Each row is a point on a landscape with many peaks, with its height.
From any point a climber steps to the highest of the 2 points nearest to it. It stops when none of these is higher. Distance is the straight distance between rows; heights are no part of it.
tose height 553: [157 136 101 107  85 131 173 170  95 142 140 145 135  83 150 107 120 134
 133 119 196 122 134]
zutud height 156: [136 134 142 147 105 133 134 146 152 145 131 132 139 213 104 140 116 155
 141 125  40 119 115]
topen height 552: [118 128  90 132 155  58 112 105 165 120 117  94  95 102 142 186 179 167
 154 157  85 148 140]
Sabo height 418: [136 150 134 101 141 165 134 115 107 145 130 188 143 152 107 108 143 112
  97  92 121 113 157]
ref height 339: [125  83 162 152 139 108  91 133 161 116 113  89  88 172 163 160 177 109
 166 117 101 118  65]
pegu height 193: [148  93 140 129  98 105  88  91 182  72 129  92 103  55 123  88 132  60
 132 116  86 136 112]
Venez height 571: [ 74 132 101 126 163 150 171 120  67 143 133 111 138 113 102 113  97 184
  90 170 135  98 192]
mokis height 567: [132 145 132 134 153 192 174 180 104 184 155 135 147 148 114 145  85 128
 115 132 167 131 122]
bogam height 326: [ 44 105 110 123 134 105 128 108 159  88  77  83 137 141 168 110 134 132
 148 130  82 135 114]
ziv height 614: [214 126 144 162 132 159 130 130 115 152 118 156 128 153 165  72 113 115
 135  91  99 109 126]
Sibip height 451: [128 150 129 133 143 133 143 129 131 126 113  88 118  97 135 159 135 124
 109 114 154 152 137]
Dat height 473: [ 74 168 122 142 183 154  99  90 133 136 150 144 139 162 121 186 143 175
  74 139 117 118 102]
Vomem height 379: [203  97 103 106 123  65 116  90 165 129 157 112 100  83 149 189 190  90
 165 138 196 144 123]
sarer height 503: [161 136 155  87  96 139 138 104 135 132  89 144 110 112 137  84 183  86
 161  80 145 130 167]
sel height 496: [ 72 173 120 118 164 202 142 154 148 189 167 151 142 195 103 135 126 157
 116 149  69  92 105]
tesuz height 159: [181 100 125 115 136  69 116  97 171 160  81 113 105 125 175 145 150 111
  83 104 116 162 157]
nav height 594: [183 147 138 100 105  82 169 181 124 119 117 151 116  84 132 103 162 136
 130 111 149 138 108]
reben height 624: [137 171 134 135 140 167 144 158 141 163 129 146 181 173 149  64 110 165
 135 164 119 105 104]
duva height 724: [103 134 130 155 129  79  94 152 165 128 119 119 127 123 148 185 180 167
 155 165 122 128  93]
Vomid height 544: [105 153 153 126 123 173 121 193 136 178 111 134 125 172 126 150 104 134
 126 134 127 122 112]
Saguz height 331: [134 110 138 112 108 152 121 136 118 109 129 178 140  99 125 114 133  71
 139  78 189 109 101]
sep height 562: [ 51 115  63 120 138 119 124 124 100 158 129 154 149 200 144 156 110 173
 123 163  52 100 153]
fere height 632: [ 75 122  92  89 149 103 113 144  99 135 127 169 126 190 117 130 113 143
 121 145  95 131 137]
suz height 437: [113 137 141 116 107 138  77 126 129 132  95 119  87 170 138 165 164 134
 173 139 104 120 145]
Dede height 96: [113 109 131  95 124  84 139 143 154  82 131  82 100  62 123 122 155  64
 160 133 161 163  95]
tigi height 239: [119  97 132 123 144  74  93  86 143  86 132  95  69 174 148 155 187 119
 166 120  74 117 101]
vor height 227: [154 100 118 144 111 103 103 102 100  84 150  70 123  83 156 124 161  80
 138 157 158 117 130]
kamo height 512: [133 161 136 123 115 120 165 115  95 140 110  69 127 107 113 165 138 141
 125 158 183 185 173]
foza height 637: [ 90 179 115 112 159 172 168 136 104 175 101 121 119 123 124 112 105 168
  90 156 138 126 187]
vin height 559: [132 172 124 129 111 124 152 139  93 139 124 110 135 143  93 154 127 168
 154 172 133 166 185]
pinom height 401: [ 73 125 125 101 112 166 138 127  71 111 131 123 118 130  73 167 119 124
 142 131 168 112 178]
pipev height 616: [ 72 136 117 150 143  91 132 173 138 135 142 143 159 121 119 162 135 195
 118 181 123 117  92]
vun height 414: [ 80 110 165 140 134 147 138 148 172  93 108 121 150 118 123 111  97 118
 118  88 133 135  70]
Ker height 555: [ 67 104 112 152 145 106 174 162 128 144 124 128 199 118 112 146  74 175
 104 164 135 135 129]
tuz height 384: [122 161  77 105 139 166 115 123 111 156 159 182 140 113 116 179  97 159
 127 156 181 128 159]
mipil height 429: [121 143 111 152 188 130 135 119 105 145 161 138 158 148 107 193 161 164
  84 141 143 116 134]
mosik height 515: [114 127 129 120 127 202 189 156  73 158 183 129 162 114  77 109  63 167
 109 175 192  78 165]
rak height 164: [ 99 153 151 115 113 126 140 147 126 139 127 149 140 208  90  82  95 158
 113 109  39 134 111]
puvav height 470: [ 29 117 101 141 134 120 142  88 134 113 121 112 154 178 152 145 129 166
 135 145  68 123 122]
Lili height 215: [158  90 138 165 124  74 112 123 196 127 118  83 120 133 144 186 111 118
 109 127  92 151  87]
vofuf height 593: [112 168 137 113 155 177 164 167  83 172 143 141  97 127 118  86  89 143
  88 130 159 133 136]
Nam height 299: [120 131 137 101  71 154 144  98 117 131 123 125 126  40 130  95 129  80
 101  91 214 159 152]
gofir height 404: [190  59 141 152 125  82 133 136 182 119 112  98 101  93 163 120 120  66
 158  79 122 143  89]
sugi height 570: [109 153 152 115 112 109  91 125 166  95 123 179 141 121 132  77 154 152
 119 119 109 114  71]
gabik height 277: [133 113 146 135 126 100  94 128  53 111 116 128 112 156 128 119 148 133
  98 134 118 123 152]
vara height 545: [109 129 142 156 153 201 182 190  99 167 163 117 172 135  86 112  83 158
 101 154 122  67 141]
tuge height 216: [ 88 143 151 111 138 139 123 109  98  96 104 141 104 106 118  55  97 137
  93 112 136 149 133]
toka height 511: [162 106 111 129  64 106 148 165  91 132 117 123 145 127 139 127  94 125
 151 138 163 135 145]
Kipu height 654: [161 164 178 152 151 187 149 146 118 160 117 157 152 155 147  61 114 122
 141 101 139 122 101]
fuge height 352: [213 106 114 120  97 109 122  97 131 135 154 125 111  90 160 148 151  76
 142 101 203 147 107]
gozi height 179: [112 152 144 120 112 126 107 111 117 118 103 151 128 166 126  52  90 147
  95 114  68 147 128]
pas height 452: [ 97 170 134 135 134 162 135 115 144 109 138 136 159 101 109 113 136 173
 121 163 160  84 151]
Pulo height 116: [135 123 139 145 119 124 120  96 160  77 126 111 151 115 112 127 148 132
 113 103  84  98 146]
tapuv height 551: [218  93 157 145 146 124 106 111 125 143 114 158  77 171 159  99 148 102
 159  72  87 102 116]
Dig height 501: [155 131 113 130 125 110 128 138 124 143 121 119 106 161 122 189 147 145
 189 146 113 127 161]
Kunel height 400: [180 156  89  89 133 137 145 128 134 166 144 197 149 123 120 142 138 126
  82 105 127 119 173]
runu height 449: [180  93 148 149 128 107  97  99 106  85 127 133  78 148 134  93 124  94
 141  83  88 132 109]
Zofuz height 492: [ 39 119 105 115 153 133 155 134  83 137 134 124 141  97  83 167 125 176
 119 163 145 110 182]
Dod height 464: [200 106 125 135  64  84 158 123  98 108 113  87 126  92 138  83 118 102
 147 125 153 160 152]
tum height 498: [ 69 130 120 150 169 141 153 139 142 143 105  97 167 134 156 105  77 174
  82 139 121 123 101]
Nof height 271: [114 113 128 132 122 107 126 115  66  63 162  73 125  86 110 144 169 103
 127 163 181 134 135]
Lilis height 450: [140 149 160 106 119 162 111  92 112 123 104 168 113 178 113  88 151  99
 141  82 105 127 172]
surug height 365: [197 106 143 122 109 109 105 106 157 113 136 181 146 139  98 154 119 117
 116 102 122 146 128]
Letub height 287: [145  91 130 151 126  99 100 100 198  87 126  70 105 103 149 130  97  82
 129 114  93 160  78]
vetu height 380: [111 156 134 137  94 152  63 140 160 118 115 136  92 123 116 173 152 122
 137 130 106 101 131]
pobip height 117: [121 120 120 130 114 104  92 101 167  71 132 131  96  83 120 118 129 112
  87 101  55 106 127]
tikir height 645: [160 140 133 109 130  93 124 164 164 109 117 164 119 118 149 101 135 144
 136 115 132 133  86]
daka height 577: [ 84 149 111  95 155 130 137 159  79 165 158 157 138 217  84 117  88 149
 140 175  97 153 148]
Gida height 490: [134 152  99 125 133 146 186 126 141 108 134 107 127  75 140 119  92 130
 123 108 173 144 130]
kapo height 576: [113 133  79 153 188 120 149 152 110 197 153 130 168 188 120 188 100 177
 167 190 100 161 142]
vede height 348: [163  98 119 128 122  81  99 114  93  85 130 116  79 177 146 116 136 138
 159 120  87 115 127]
zad height 270: [129  95 163 155 140 138  80 121 134 103 133 100 102 120 144 153 169  75
 135 100 134 102  77]
Nasek height 471: [213  58 159 143 107 106 118 112 169 141 108 149 111 111 177  83 114  72
 171  66 142 144 115]
zos height 366: [ 84  96 155 142 135 175 119 152 130 129 108 165 154 125 138 105 106  91
 110  70 145 101  95]
razop height 325: [156 112 141 121  91 145 126 125 125 124 139 125 116  66 134 126 127  62
 128  81 208 156  99]
devep height 220: [143  95 107 167 140 125  97 135 142 105 129 101 134 104 183 143 144  90
 132 133 152  96  96]
sapog height 367: [119 168  80 101 141 162 113 153 140 200 153 182 173 160 120 126  80 152
 120 187 146 133 151]
Sinil height 261: [111 123 135 108 130 122 131  95 103  98 113 136 112  59 135  50 127  85
  89  86 168 159 136]
dor height 137: [170  93 143  91 107  80 124 100 137  87 144  75  92  44 111  86 153  21
 138 134 124 179 107]
Rur height 48: [118  82  91  93 146  80 150 149 124  89 115  96  92  95 154 137 129  91
 163 112 140 151 119]
lemi height 386: [207 145 122 132  91 119 137 118 143 138 129 154 157  97 119 150 141 130
  95 118 130 117 171]
zosam height 516: [ 82 182 133 145 152 179 118 130 138 171 127 127 118 170 125 171 118 161
 103 147 107 125 109]
filit height 330: [ 86 106 143 126 117 141 132 116  73  85 151 112 147 106  96 139 112 134
 122 148 214 127 137]
vup height 144: [168 114 146 147  98 130 116 110 166 125 121 147 133 167 120 130 138 136
 140  94  38  78 127]
koto height 605: [166 162 188 157 103 153  98  89 147 103 112 132 118 102 138  58 148 119
 141 104 126 142 113]
fazef height 510: [139 154 154 134 133 122  72  69 170  77 142 133 122  99 135  95 146 118
 112 117 141 147  83]
Fusug height 181: [162  90 132 139 123  72 119 122 138 152  82  87 122 158 155 155 103 116
 114 130 128 179 140]
sis height 410: [138 177 128 128  92 184 120 134 142 138 150 166 143  96 108 128  93 148
 114 151 171 112 144]
Tono height 393: [120 113 103 161 168  87 119 115 100 125 158 133 155 129 102 221 166 162
 131 151 148 151 136]
soku height 607: [103 134  93 120 154 122 169 159  88 153 143 129 153 169  97 160 105 178
 184 193 127 159 147]
Zanu height 546: [161 178 165 125 120 171 156 102 125 128 108 119 115  80 136  74 159 102
 148  80 159 134 149]
belur height 426: [166 104 105 111 132  67 113 100 183 118 122  81  97  93 147 183 173  96
 171 155 141 146 148]
limop height 509: [ 88 127 128 135 123 180 137 149 114 128 147 158 177 138  94 109 115 147
 106 147 121  37 147]
vug height 488: [ 59 146 101 133 125 172 134 189 140 202 163 143 145 207 132 126 116 160
 144 171  50 102  94]

Where does a climber stop that starts at each point below?
tigi => Kipu
Dat => foza
lemi => koto
Nof => foza
sel => foza

Call two points neighbours if one is among the 2 nearest of the other. Go from one point of each pair to the other, from neighbour to neighbour, staying as high as possible. Name the lowest point that can't be avoided.
tikir and soku => Sibip
fere and soku => daka
koto and tikir => fazef
